Each scene shows the same named points in several views. A view is turned or mirrored, and shifted as a whole, has a little noise and may leave points out.
(in the rows, 100 means zero)

Scene 1
View 1
Q_422: 121  111  96  82  107  96  110  108  63  86  86  115  135  92  124  87  111  111  91  91  87  103  107  131  119  83  119  87  95  102  79  73  113  90  110  90  94  101  100  115  98  92
Q_314: 105  94  93  91  94  84  103  101  90  69  108  103  128  93  116  97  105  102  90  97  100  94  85  112  122  78  123  99  100  103  101  81  122  102  116  81  87  112  112  126  98  87
Q_252: 128  106  111  88  98  83  100  125  79  152  92  148  96  104  129  106  99  108  66  110  101  79  128  114  114  97  93  102  94  117  60  57  102  106  89  105  111  90  71  94  98  117
Q_742: 122  111  101  82  108  96  109  110  66  94  86  120  128  94  126  89  109  112  87  93  87  96  114  128  118  85  116  89  95  101  75  72  111  92  109  93  97  100  96  114  99  96
Q_95: 97  74  100  105  72  62  86  113  123  115  132  114  93  105  107  123  90  88  69  127  127  69  76  88  123  86  101  116  102  129  98  74  121  122  99  87  93  109  99  111  92  104
Q_507: 111  101  106  90  105  88  105  102  81  83  98  115  121  95  126  96  107  110  81  91  93  88  107  113  119  81  118  101  101  99  91  75  111  102  112  87  96  110  104  123  100  95
Q_589: 120  108  111  88  105  89  107  111  75  107  91  129  114  97  129  97  107  113  77  95  92  85  118  115  116  88  109  101  98  101  77  67  107  102  104  94  103  102  91  113  100  103
Q_796: 125  110  98  82  100  92  105  119  67  120  87  130  120  98  124  95  104  106  83  105  94  98  112  128  117  91  105  88  92  113  64  66  110  92  98  100  100  92  84  101  98  102
Q_498: 102  79  89  99  69  70  87  119  112  122  126  114  103  104  104  119  91  85  77  133  126  81  71  103  122  88  100  104  96  135  87  74  125  111  96  91  89  101  94  102  92  102
Q_26: 110  102  114  92  109  85  105  101  85  77  98  118  116  93  128  97  109  114  77  85  91  81  112  103  119  79  120  110  104  93  98  75  109  107  116  84  99  114  105  129  102  96
Q_722: 118  101  104  90  95  83  100  116  84  119  99  129  108  100  122  103  101  104  75  108  102  84  109  113  117  90  104  100  97  113  75  67  111  105  99  96  100  98  88  105  95  105
Q_824: 112  98  108  94  98  82  102  108  89  105  103  124  109  98  123  104  103  106  74  101  100  82  107  107  118  86  109  106  100  106  86  71  111  108  105  92  101  105  96  115  98  102
Q_660: 109  91  93  92  84  80  97  114  94  106  111  115  115  99  112  106  99  96  83  116  110  90  87  112  121  87  108  99  95  120  86  73  121  103  103  90  93  103  97  109  95  98
Q_5: 108  93  98  94  90  80  97  110  94  98  109  116  114  97  118  104  100  100  80  109  107  85  92  108  120  85  110  102  100  114  90  74  116  106  107  88  92  106  98  115  96  98
Q_428: 98  87  97  96  92  77  100  97  101  63  117  97  124  93  113  101  104  101  86  100  106  87  79  102  126  75  123  108  103  104  112  85  123  107  119  77  84  119  117  132  96  87
Q_853: 114  106  95  84  103  94  109  104  71  75  92  108  136  91  121  88  110  109  93  93  90  102  97  126  119  81  122  90  97  100  88  79  117  92  115  86  90  106  106  122  99  88
Q_610: 122  112  132  92  117  86  107  109  80  119  90  147  94  100  142  104  107  122  60  84  90  65  144  98  115  90  105  117  104  92  79  60  95  116  103  98  116  103  86  115  104  113
Q_219: 113  102  87  84  98  92  105  108  73  81  94  105  136  93  116  90  109  103  94  100  95  106  90  129  121  82  120  88  96  106  85  79  120  89  112  87  87  103  104  118  96  88
Q_20: 100  91  122  102  104  75  103  95  104  73  113  116  105  95  128  107  106  112  68  86  100  64  107  85  123  77  119  125  109  92  113  77  110  122  116  80  99  123  111  136  101  98
Q_266: 94  85  98  97  95  78  101  92  101  49  118  94  127  90  114  99  106  103  88  91  104  87  78  101  125  74  129  110  105  99  118  88  123  109  124  73  83  123  124  138  99  84
Q_978: 92  78  112  106  86  64  92  102  122  87  129  111  97  101  116  118  97  99  68  107  117  63  87  79  123  81  112  126  108  110  113  77  117  127  111  79  94  121  109  126  97  100
Q_549: 121  96  114  95  88  74  94  127  97  164  104  149  84  108  125  118  94  98  59  123  114  67  119  102  115  99  87  110  96  127  65  54  106  115  85  106  111  91  70  91  95  122
View 2
Q_610: 144  79  122  95  98  90  106  105  113  86  146  91  94  107  125  113  97  91  44  116  73  119  90  95  110  100  100  103  94  102  119  118  118  124  87  86  112  71  111  106  86  80
Q_26: 116  90  103  91  101  75  109  98  101  92  132  80  82  112  112  109  103  94  71  94  94  104  95  94  114  113  121  91  106  113  105  103  115  114  86  104  117  78  103  97  102  91
Q_266: 82  107  77  84  95  61  106  92  82  106  113  69  70  110  101  108  107  99  100  70  119  84  100  97  106  129  144  79  118  125  86  90  111  102  85  124  124  86  97  84  121  111
Q_722: 116  94  116  96  87  98  96  99  99  101  126  96  106  113  113  112  95  108  70  97  68  94  93  93  98  97  101  103  104  110  103  92  117  105  81  97  95  88  109  98  91  93
Q_498: 91  113  101  93  56  104  74  99  67  130  113  103  112  99  120  118  99  127  75  86  79  69  89  100  70  99  103  109  102  115  87  90  108  94  74  108  92  89  112  88  99  124
Q_422: 107  88  113  93  112  84  119  93  110  85  118  84  93  127  93  104  96  98  95  81  76  96  103  88  122  108  116  89  117  116  99  73  124  98  83  104  95  98  99  94  100  79
Q_314: 90  102  94  89  94  78  103  93  89  105  113  81  87  115  101  107  101  107  94  74  96  84  98  94  104  116  127  90  115  121  90  84  116  98  81  115  106  92  100  88  109  103
Q_660: 98  103  105  93  79  93  93  97  84  111  117  94  103  110  109  112  98  115  82  85  80  80  95  95  92  105  110  102  108  116  91  86  115  96  78  107  95  93  106  92  99  106
Q_549: 133  93  129  99  62  119  79  107  91  114  135  114  124  100  132  120  92  119  41  115  52  94  84  97  77  81  78  122  88  101  109  107  114  109  78  84  86  80  119  102  78  99
Q_5: 101  100  102  91  82  89  96  99  87  107  119  92  97  108  112  112  99  109  78  87  85  87  94  96  94  106  113  99  107  115  94  92  115  102  81  106  102  88  107  92  101  103
Q_219: 94  96  105  92  105  83  113  91  98  96  112  83  94  125  92  104  97  104  101  73  82  85  103  90  114  110  120  89  119  120  93  70  121  94  81  112  96  101  99  91  105  91
Q_95: 95  115  93  90  51  98  70  101  63  132  120  100  103  91  130  120  101  123  64  92  93  74  86  104  67  105  109  110  97  114  89  107  104  102  76  108  105  78  114  88  104  130
Q_428: 86  107  82  86  88  69  99  94  79  110  114  76  77  107  108  111  105  104  92  76  112  84  99  98  100  124  136  87  114  122  87  93  111  101  83  119  120  87  100  88  116  113
Q_853: 99  93  104  91  109  78  117  92  103  89  115  79  88  124  92  104  98  98  99  76  85  92  103  89  120  114  125  86  118  120  96  76  122  99  85  111  100  97  98  94  105  86
Q_742: 113  86  116  94  110  86  116  95  111  85  123  86  96  124  96  105  94  98  86  86  72  99  102  88  121  104  111  92  113  113  104  78  124  102  83  101  95  96  102  98  94  80
Q_824: 114  95  108  92  88  90  100  100  95  103  127  91  97  109  115  112  99  105  70  95  81  95  93  95  100  104  110  98  103  112  102  97  116  109  83  102  104  83  108  96  96  97
Q_978: 99  111  83  85  66  78  81  101  69  123  127  84  82  90  130  119  107  107  63  92  113  87  87  105  80  118  127  98  99  115  92  119  103  112  83  112  126  69  109  88  110  127
Q_20: 112  98  87  86  91  68  100  102  88  103  133  75  70  99  121  114  107  92  65  95  113  102  92  100  102  121  133  89  104  113  101  121  109  120  88  109  132  67  105  94  110  107
View 3
Q_507: 100  91  86  83  96  100  114  97  93  102  93  99  112  113  102  91  101  116  122  117  104  94  93  109  79  123  99  98  80  109  73  100  125  95  96  91  104  111  78  99  105  100
Q_549: 109  108  84  77  91  111  114  69  102  96  82  99  129  63  93  64  76  91  87  128  71  93  104  104  83  63  95  72  136  121  109  123  142  107  98  73  151  98  95  79  83  106
Q_742: 100  81  73  86  84  98  114  100  89  102  90  92  118  108  101  97  91  110  123  114  95  99  101  114  86  126  84  84  88  122  82  91  127  95  83  94  99  122  86  97  101  101
Q_5: 92  103  88  82  101  109  118  98  88  110  99  103  116  97  103  80  92  104  109  125  102  97  93  104  76  100  103  97  95  106  75  114  123  95  98  83  111  98  79  85  107  99
Q_95: 85  127  103  79  118  122  123  94  92  114  106  114  120  84  102  59  92  97  89  138  104  95  86  95  71  70  122  104  109  91  74  139  121  97  115  70  128  72  75  73  109  97
Q_824: 101  99  88  81  97  104  115  90  96  100  90  101  116  97  98  81  94  108  113  122  95  93  94  106  79  104  101  92  97  110  82  109  129  98  99  83  120  104  83  92  99  101
Q_26: 106  94  90  82  101  96  110  88  104  96  86  100  109  112  98  86  107  123  125  117  101  85  94  109  78  122  105  99  79  107  77  100  129  100  101  90  117  111  78  105  100  102
Q_219: 85  87  79  88  90  106  120  119  75  116  105  94  116  116  106  100  91  104  123  117  109  106  94  111  83  130  89  96  78  112  65  98  114  88  84  94  77  114  77  91  117  96
Q_252: 112  95  74  79  82  103  111  73  101  94  79  94  127  73  94  76  79  96  98  121  72  92  107  108  87  82  85  69  127  130  108  110  142  105  89  80  139  113  100  89  83  107
Q_796: 100  84  71  83  79  104  115  95  86  104  90  90  124  92  100  92  80  98  112  116  85  102  106  112  89  106  80  75  108  128  92  99  130  96  78  89  107  120  93  90  96  102
Q_20: 105  108  103  80  116  98  110  84  112  96  87  110  101  116  99  76  118  131  123  122  111  80  84  103  69  118  122  114  72  92  68  111  125  100  117  85  127  95  68  103  104  100
Q_853: 92  84  80  86  92  101  116  112  82  110  99  95  114  117  104  99  95  111  127  115  107  101  96  111  82  133  90  96  76  113  69  94  118  90  85  96  86  116  79  96  111  99
Q_314: 87  97  91  85  104  107  118  110  85  112  104  104  111  118  105  90  102  113  121  121  114  99  89  104  76  123  104  108  74  100  62  108  116  89  98  91  90  101  71  92  117  95
Q_266: 84  103  100  86  116  107  119  116  86  114  109  107  104  128  107  90  111  121  127  122  127  96  81  103  71  132  115  121  59  87  48  109  108  88  106  91  86  95  64  95  124  94
Q_428: 84  108  99  84  113  110  119  111  88  114  107  106  108  119  106  83  108  115  119  126  120  95  83  102  71  120  115  116  69  91  54  115  113  90  107  86  93  92  67  91  120  94
Q_422: 97  83  77  85  87  100  115  104  85  107  92  93  117  110  101  98  91  110  124  114  99  100  99  112  84  125  86  90  84  120  77  93  125  93  84  95  94  120  84  96  105  101
Q_589: 107  88  81  84  88  99  112  87  98  97  84  95  117  100  97  88  93  111  117  116  90  92  102  110  83  112  91  84  96  119  88  98  134  100  91  90  118  115  86  98  96  104
View 4
Q_266: 126  92  99  90  115  88  141  121  108  133  84  106  88  107  98  74  105  116  100  79  119  105  90  110  127  122  89  81  114  80  112  96  105  112  75  126  91  85  100  101  118  142
Q_428: 121  87  101  88  109  84  137  122  102  128  82  97  90  103  100  79  106  112  97  87  110  112  89  111  125  117  85  80  111  81  107  95  101  114  83  118  89  90  102  99  116  137
Q_549: 84  72  104  91  83  63  96  134  76  80  79  50  105  89  111  116  95  95  76  134  62  139  89  108  97  79  53  75  87  95  63  95  80  100  130  58  83  106  114  97  77  78
Q_507: 105  93  95  104  113  95  110  125  98  110  88  102  97  118  106  94  100  113  94  95  104  108  91  110  110  108  78  85  101  86  92  103  101  94  93  101  94  78  106  108  95  111
Q_610: 83  99  93  124  109  78  101  131  98  90  93  90  110  110  127  104  84  99  72  106  95  125  92  122  87  109  55  81  89  105  64  107  98  74  116  72  89  82  113  109  59  89
Q_589: 95  91  96  107  108  93  97  126  91  96  90  94  102  118  109  104  99  110  90  106  93  111  91  109  101  99  71  85  95  91  82  105  96  88  106  87  93  78  108  108  84  95
Q_219: 112  86  97  90  111  108  98  122  92  111  86  104  90  127  90  98  112  120  110  98  100  98  90  97  118  96  92  88  104  75  104  101  99  103  88  106  98  71  102  106  112  108
Q_853: 112  91  96  100  116  109  101  122  96  109  90  109  94  128  94  95  109  120  106  93  105  97  90  102  115  103  89  90  104  79  102  104  101  98  86  107  99  68  102  109  105  110
Q_95: 113  67  111  71  84  51  139  129  86  112  71  54  94  72  102  91  103  99  84  113  80  139  88  109  123  99  64  71  103  87  91  85  86  127  107  93  80  120  109  86  111  122
Q_252: 81  79  99  102  95  81  83  131  78  78  86  68  106  106  110  118  96  103  81  128  70  126  91  107  93  82  59  81  86  94  67  101  87  91  124  64  89  90  113  104  73  73
Q_660: 109  75  103  82  97  84  110  126  87  106  79  77  92  103  94  98  109  109  97  110  85  116  90  102  117  93  77  80  101  81  95  95  92  113  99  95  90  94  105  99  108  109
Q_498: 111  63  109  67  84  65  121  126  79  107  74  56  92  83  92  98  111  105  94  119  74  130  89  102  124  88  72  73  104  79  94  86  83  128  106  92  83  112  108  87  116  112
Q_314: 118  87  98  91  112  94  122  121  100  121  85  99  91  113  96  87  107  115  103  91  107  106  90  106  121  110  87  84  109  79  105  97  101  107  85  114  93  83  102  101  111  124
Q_796: 93  82  97  98  105  101  79  128  83  89  89  88  99  124  97  113  107  113  99  116  82  107  90  98  104  83  77  88  92  83  84  103  93  92  107  80  95  75  107  109  90  82
Q_722: 96  81  101  95  99  85  99  128  86  94  86  79  101  108  103  106  101  107  90  114  83  118  90  106  105  92  70  82  95  89  82  99  91  98  109  83  92  88  109  103  90  93
Q_978: 114  82  106  86  98  53  152  125  102  122  77  74  96  77  113  79  93  100  78  95  102  134  89  120  120  120  65  70  107  93  91  89  95  115  96  104  81  113  109  91  104  135
Q_422: 105  91  94  102  116  112  90  124  93  103  92  108  96  132  95  101  108  118  106  100  101  96  92  101  108  96  87  91  100  80  96  107  100  92  91  99  100  66  104  111  98  98
Q_26: 102  97  95  111  114  88  117  125  103  110  90  101  100  113  114  92  93  107  86  93  109  113  91  116  105  115  71  83  101  94  85  103  101  89  96  97  92  80  107  107  86  112

In a view up to two points have been moved. Name them for each view, in the order of its rows, or write none.
view 1 => Q_26, Q_266
view 2 => Q_314
view 3 => Q_219, Q_422
view 4 => none

Scene 2
View 1
Q_89: 137  89  72  95  120  114  99  112  113  85  83  95  118  98  96  116  103  97  75  109  108  113  116  98  100  86  83  109  102  100  99  111  99  95  94  109  88  79  95  102  131  80
Q_850: 117  98  72  101  126  114  105  119  100  83  84  88  113  89  101  95  103  107  94  122  95  116  113  101  98  91  95  96  103  116  113  114  99  93  110  97  97  100  84  104  114  94
Q_795: 140  97  80  96  115  104  96  111  109  96  84  95  118  100  99  106  102  99  77  107  114  100  119  106  96  85  76  97  100  92  98  114  92  91  100  101  96  91  88  99  119  79
Q_828: 112  119  94  111  110  93  98  119  78  99  88  79  100  85  107  73  110  105  103  121  93  90  119  125  92  89  93  67  104  110  120  114  85  70  131  73  118  124  78  102  94  96
Q_105: 117  87  55  88  146  125  114  124  124  73  83  94  129  95  102  98  90  114  96  129  105  129  107  84  96  98  92  112  99  120  107  121  109  116  97  105  84  99  72  105  113  102
Q_443: 140  93  73  89  125  107  101  114  121  92  85  98  125  105  100  103  96  104  80  111  121  105  116  100  94  87  74  102  97  95  96  117  96  103  94  104  92  96  78  99  114  84
Q_110: 111  93  69  106  123  121  104  118  88  72  85  82  102  79  97  108  112  99  93  120  79  128  111  99  103  91  107  104  109  125  117  109  103  84  110  101  93  84  104  107  132  91
Q_200: 123  101  76  99  123  106  103  118  104  89  85  89  115  93  103  92  101  107  93  119  103  106  115  106  95  90  89  91  102  109  109  116  95  92  110  92  100  106  78  102  108  94
Q_96: 105  95  68  109  126  120  106  122  87  72  83  81  103  77  99  102  110  103  100  124  76  128  109  100  101  94  109  100  109  130  120  111  103  86  116  96  96  91  99  108  124  96
Q_582: 126  96  78  108  110  112  97  112  88  82  85  87  102  85  96  114  114  92  82  110  86  115  117  107  102  85  98  100  110  111  109  108  97  78  108  102  95  76  109  105  135  79
Q_670: 123  105  83  105  114  104  99  115  92  91  86  87  107  90  102  95  108  100  90  114  97  104  117  112  97  88  90  87  105  108  111  112  93  81  115  91  104  102  88  102  113  88
Q_652: 147  90  84  105  99  108  88  103  94  90  85  94  103  94  90  131  117  82  61  94  101  106  121  108  104  76  85  109  109  91  95  103  92  76  95  111  90  60  119  100  149  62
Q_354: 127  94  66  88  137  111  109  122  125  88  84  96  130  103  104  91  90  113  92  122  118  111  112  96  93  95  80  100  95  106  103  121  100  111  99  99  93  110  64  100  103  98
Q_216: 134  104  86  100  114  98  97  113  101  99  87  91  113  98  104  94  104  100  84  110  111  95  120  114  94  85  79  88  101  96  103  114  89  86  108  93  103  103  83  100  110  82
Q_7: 133  95  74  95  123  109  101  115  111  89  85  94  119  98  99  103  100  103  82  113  110  107  116  102  96  87  82  101  100  101  102  114  97  97  100  101  93  94  85  101  118  86
Q_971: 102  96  65  106  131  122  110  124  91  70  85  81  107  78  101  96  107  108  104  129  77  130  109  97  101  96  110  99  109  133  123  114  105  91  117  94  96  98  91  108  118  102
Q_746: 137  101  86  101  109  101  94  110  97  97  87  92  109  97  99  103  108  97  77  105  107  97  120  111  97  82  81  93  104  95  101  110  90  82  104  97  100  92  93  100  121  78
View 2
Q_652: 113  128  119  114  106  99  118  93  101  107  81  122  90  86  111  98  108  118  112  45  80  95  126  103  98  100  97  107  115  77  91  103  128  90  91  99  143  94  85  106  93  104
Q_216: 110  103  90  103  112  86  110  109  97  85  83  106  111  79  113  95  110  106  77  81  104  100  125  120  115  123  98  85  105  97  114  103  112  81  94  93  108  99  81  112  91  119
Q_200: 103  94  79  90  125  86  104  113  102  82  91  107  99  80  125  101  105  98  77  88  104  96  131  120  118  120  102  87  107  102  124  105  102  85  94  93  104  101  91  117  89  111
Q_850: 102  93  78  82  130  90  100  108  105  87  92  113  89  83  131  106  102  96  85  84  101  93  135  115  114  114  104  93  110  103  125  105  97  89  96  95  107  101  96  118  89  106
Q_96: 103  88  80  68  138  97  90  94  110  102  91  126  73  85  140  107  97  88  94  74  101  85  140  107  110  106  100  106  122  106  119  101  89  94  104  97  114  103  105  121  94  102
Q_582: 109  106  100  90  121  98  103  91  105  106  84  124  84  85  125  100  103  101  100  60  95  91  132  106  106  106  96  106  120  92  103  100  106  91  100  98  125  100  93  113  95  106
Q_443: 100  115  85  109  118  87  121  126  98  70  94  99  102  81  117  107  107  115  89  85  84  97  129  120  114  115  109  84  95  89  126  112  118  84  81  93  115  95  86  114  81  103
Q_670: 110  95  88  91  120  91  101  100  101  94  83  114  102  81  121  96  106  97  79  79  108  96  129  115  114  119  95  92  114  100  112  101  102  85  100  94  108  101  86  114  95  115
Q_746: 111  110  98  105  110  90  112  103  98  93  82  110  106  82  112  96  109  109  86  72  100  98  125  115  111  117  97  91  109  91  107  102  115  84  94  94  117  98  82  109  93  114
Q_110: 105  94  87  75  134  98  96  93  109  103  91  126  73  86  137  106  98  92  99  67  97  86  139  104  108  103  100  107  120  100  114  102  94  94  101  98  121  101  103  120  93  99
Q_7: 102  109  87  99  120  88  113  116  100  79  92  106  97  82  121  105  105  109  89  80  90  95  130  117  113  113  106  89  103  93  121  108  112  87  88  94  115  97  90  115  84  105
Q_795: 107  114  94  109  112  89  117  114  98  83  88  104  105  81  113  101  109  113  88  76  92  99  126  118  112  115  102  88  102  89  115  106  119  84  86  94  118  96  84  111  87  110
Q_354: 95  102  69  93  128  81  113  132  100  61  102  97  99  79  127  112  102  106  78  100  93  95  132  125  120  117  113  80  93  99  140  112  106  85  83  93  103  99  93  119  77  101
Q_105: 88  99  65  80  142  87  107  130  107  64  108  105  78  83  141  121  96  102  93  94  81  87  140  119  117  105  118  91  99  100  145  115  98  91  84  92  110  98  106  124  75  88
Q_89: 102  118  95  103  120  92  117  114  101  85  92  111  89  84  121  107  105  113  102  70  81  93  130  113  108  105  107  96  104  86  116  109  117  90  86  95  126  96  92  114  84  98
Q_971: 101  83  74  63  143  95  89  99  108  95  96  124  73  85  144  109  95  84  90  81  103  86  141  111  114  109  103  104  118  110  124  103  85  93  102  96  108  104  106  123  91  101
Q_828: 118  74  80  82  118  85  90  95  99  98  75  111  117  77  118  86  110  83  56  91  135  101  127  121  121  135  86  85  119  115  111  94  91  77  111  94  87  106  82  112  103  135
View 3
Q_216: 116  82  82  130  103  89  120  113  98  106  94  102  93  108  93  89  91  87  99  107  122  106  110  94  100  100  104  85  104  108  109  92  92  84  113  112  86  92  98  86  95  110
Q_582: 82  75  86  115  96  103  119  111  83  113  83  121  108  98  78  71  99  98  94  110  107  112  95  98  101  99  100  87  115  113  100  94  105  107  95  98  66  103  97  106  94  115
Q_200: 102  76  86  113  107  93  120  102  96  103  98  101  89  97  89  89  93  91  96  112  112  106  108  105  101  90  101  91  101  100  118  95  91  77  108  114  87  84  95  88  97  115
Q_105: 102  73  103  94  111  95  109  82  94  101  93  96  103  73  83  91  102  86  82  123  88  97  111  134  92  72  87  95  105  90  132  100  85  55  88  102  72  76  91  91  97  110
Q_795: 124  86  92  130  100  91  111  112  96  108  86  106  105  104  91  89  98  82  94  107  114  102  111  99  94  100  101  82  112  109  108  92  93  83  104  101  74  97  101  88  93  105
Q_96: 60  64  86  94  105  105  126  95  83  107  94  115  94  84  72  72  97  104  91  119  97  114  93  112  106  84  100  98  106  102  113  100  100  95  93  108  76  87  92  107  97  125
Q_850: 90  74  88  106  107  96  121  97  92  104  95  105  93  90  83  82  95  94  93  115  104  108  103  111  101  87  100  93  104  99  118  97  93  80  101  111  81  85  94  95  96  117
Q_110: 66  67  89  98  102  106  122  99  82  108  89  117  102  84  73  70  100  102  92  117  96  113  93  111  105  87  98  94  111  106  111  100  102  97  90  103  71  92  93  107  96  121
Q_828: 83  70  66  117  110  89  139  108  99  99  114  99  65  110  87  85  82  101  109  108  130  118  103  86  112  93  117  95  89  103  113  92  94  88  129  137  110  82  95  88  99  129
Q_443: 131  87  97  125  104  89  107  105  100  106  88  99  106  98  93  94  98  78  90  112  108  97  116  110  92  93  94  84  111  103  117  93  88  68  102  98  73  91  99  84  93  101
Q_7: 116  82  94  119  103  92  112  104  95  106  88  104  105  96  88  88  98  85  90  112  107  102  108  108  95  92  96  87  110  104  114  94  91  78  100  102  73  92  97  90  94  108
Q_746: 111  83  86  131  99  93  116  117  94  110  88  110  100  109  90  83  95  87  98  106  119  107  106  92  100  103  104  83  111  111  103  92  97  94  108  104  77  100  100  92  94  109
Q_670: 93  76  80  119  103  94  124  109  93  106  96  108  90  103  86  82  92  94  99  110  117  111  103  96  105  97  106  90  103  106  109  94  96  92  110  113  85  92  97  93  95  118
Q_354: 123  80  97  111  111  88  112  91  101  101  97  91  95  88  92  99  96  81  89  116  103  97  117  120  93  82  93  90  102  93  129  95  81  55  103  109  83  77  94  81  96  107
Q_89: 113  84  98  121  98  96  106  107  91  111  79  111  115  94  86  84  102  84  89  112  103  101  107  108  93  96  93  83  117  109  109  95  96  86  92  92  60  98  98  96  93  104
View 4
Q_216: 111  104  109  99  105  100  97  86  112  110  104  116  99  112  98  115  83  101  93  96  106  93  93  106  87  94  114  84  103  98  124  117  90  102  98  104  96  98  104  104  96  113
Q_971: 110  101  110  79  80  116  121  76  116  103  62  83  123  98  104  109  92  114  91  129  96  70  103  105  92  102  117  90  85  117  117  85  117  92  112  97  89  107  93  85  83  127
Q_105: 107  92  115  79  90  104  82  91  108  102  85  76  129  118  95  121  105  109  82  133  101  80  75  109  74  97  134  94  70  110  129  75  105  104  107  84  103  122  92  81  103  112
Q_850: 109  101  110  87  93  108  106  83  113  106  82  95  114  108  100  114  92  108  90  116  101  81  96  105  88  98  119  88  90  108  122  97  104  97  106  98  95  105  97  91  92  119
Q_582: 101  95  101  100  85  103  129  84  113  114  85  106  110  96  120  99  87  105  82  110  98  78  109  96  82  102  106  89  108  112  130  113  109  102  101  115  98  123  92  105  99  133
Q_7: 107  95  109  96  98  98  96  91  109  108  101  103  110  113  102  114  92  101  84  108  105  89  88  104  77  98  120  89  94  103  131  106  94  107  100  100  102  116  97  100  105  114
Q_828: 122  120  111  91  105  117  114  69  119  105  78  116  91  103  86  119  72  107  113  93  101  89  111  112  110  97  111  78  108  102  103  113  96  85  106  103  78  63  113  95  71  117
Q_652: 93  87  95  115  91  89  129  95  108  122  108  119  106  100  131  91  86  96  70  97  104  85  105  89  69  103  99  91  117  105  143  130  100  115  91  125  108  142  90  121  116  131
Q_746: 107  102  104  106  102  99  110  86  113  113  104  120  96  107  107  108  81  100  90  93  105  91  101  102  85  97  108  85  111  100  127  124  92  104  97  112  97  106  102  110  101  119
Q_354: 112  99  116  86  103  103  73  91  108  100  99  91  115  124  85  126  97  104  89  116  106  91  76  112  79  94  133  88  80  102  126  89  93  105  103  86  101  106  99  87  102  104
Q_110: 103  97  103  89  78  111  134  80  116  110  67  92  119  93  116  100  90  110  84  121  95  71  111  98  87  104  107  92  97  117  123  97  119  97  107  108  94  117  91  95  90  136
Q_96: 107  99  107  84  80  113  128  78  116  107  63  88  121  95  110  104  92  112  87  125  95  70  107  101  90  103  113  89  91  117  120  92  117  93  108  102  91  112  93  89  86  131
Q_795: 105  96  107  102  103  95  95  92  110  111  109  112  103  114  103  113  88  100  84  100  107  93  89  104  76  96  117  88  102  99  131  116  90  110  97  106  102  114  99  106  108  113
Q_200: 113  103  111  90  99  106  96  83  113  106  89  102  108  110  94  118  88  105  94  109  102  86  93  108  87  97  120  86  93  103  121  102  97  98  104  98  95  98  103  93  93  114
View 5
Q_652: 114  111  85  103  104  104  136  97  104  82  108  122  117  105  74  105  112  113  87  97  67  84  64  109  91  118  104  98  95  102  87  104  96  81  104  120  83  101  110  119  112  92
Q_89: 103  99  91  111  104  97  117  93  110  91  102  109  108  104  87  99  118  97  84  105  85  78  72  98  97  114  99  109  87  95  89  88  111  88  92  99  107  91  86  109  99  96
Q_216: 99  102  93  112  113  95  119  106  100  110  105  97  113  82  87  107  111  95  98  96  95  82  87  108  100  122  117  99  103  85  111  98  107  108  89  103  104  85  74  91  98  88
Q_971: 82  74  111  118  94  76  89  95  119  87  116  107  91  95  102  98  92  106  92  112  102  111  91  88  106  115  107  115  101  86  138  95  121  104  91  81  124  109  84  104  91  96
Q_850: 90  88  102  117  102  85  100  99  112  98  107  100  101  91  98  100  104  97  93  107  101  94  88  95  103  117  109  111  99  86  120  92  117  105  88  88  119  94  76  97  92  94
Q_7: 100  99  92  114  108  94  111  97  109  100  102  101  108  95  90  99  118  91  89  104  95  78  80  98  101  116  105  110  92  89  97  87  113  99  88  95  113  87  74  101  96  93
Q_828: 88  91  104  118  114  86  107  117  97  120  112  89  110  62  93  114  93  97  112  92  109  102  107  113  107  128  135  93  122  75  149  112  108  129  84  97  107  90  67  74  95  82
Q_354: 91  93  95  119  107  90  98  95  110  110  98  90  104  92  101  97  124  78  87  108  106  70  87  90  106  113  104  117  86  83  97  75  123  106  77  79  131  78  53  92  87  95
Q_670: 94  95  98  114  108  90  112  106  105  104  108  101  107  84  90  106  105  100  99  99  97  93  89  105  102  122  117  101  106  86  123  101  109  109  89  98  106  93  78  93  97  89
Q_443: 100  104  88  114  111  98  115  97  107  107  97  96  111  95  91  100  127  84  87  104  95  65  78  98  100  115  102  111  85  88  84  81  114  98  84  94  116  78  66  99  94  93
Q_96: 88  77  110  116  92  78  95  95  118  84  117  110  93  97  99  100  91  112  93  110  96  113  87  92  102  116  108  112  103  89  136  99  117  101  96  88  118  111  93  107  95  97
Q_110: 91  80  108  114  93  82  100  94  118  81  116  114  94  101  95  100  95  112  89  109  92  109  83  93  101  115  105  110  100  92  127  100  114  96  98  92  111  111  96  110  97  97
Q_746: 103  105  91  110  112  99  123  104  102  103  104  103  116  87  83  107  113  97  95  96  88  80  81  108  100  120  115  99  101  89  103  99  104  101  91  106  98  88  82  98  101  88

In a view up to two points have been moved. Name them for each view, in the order of its rows, or write none.
view 1 => none
view 2 => none
view 3 => Q_828
view 4 => Q_746, Q_110
view 5 => Q_216
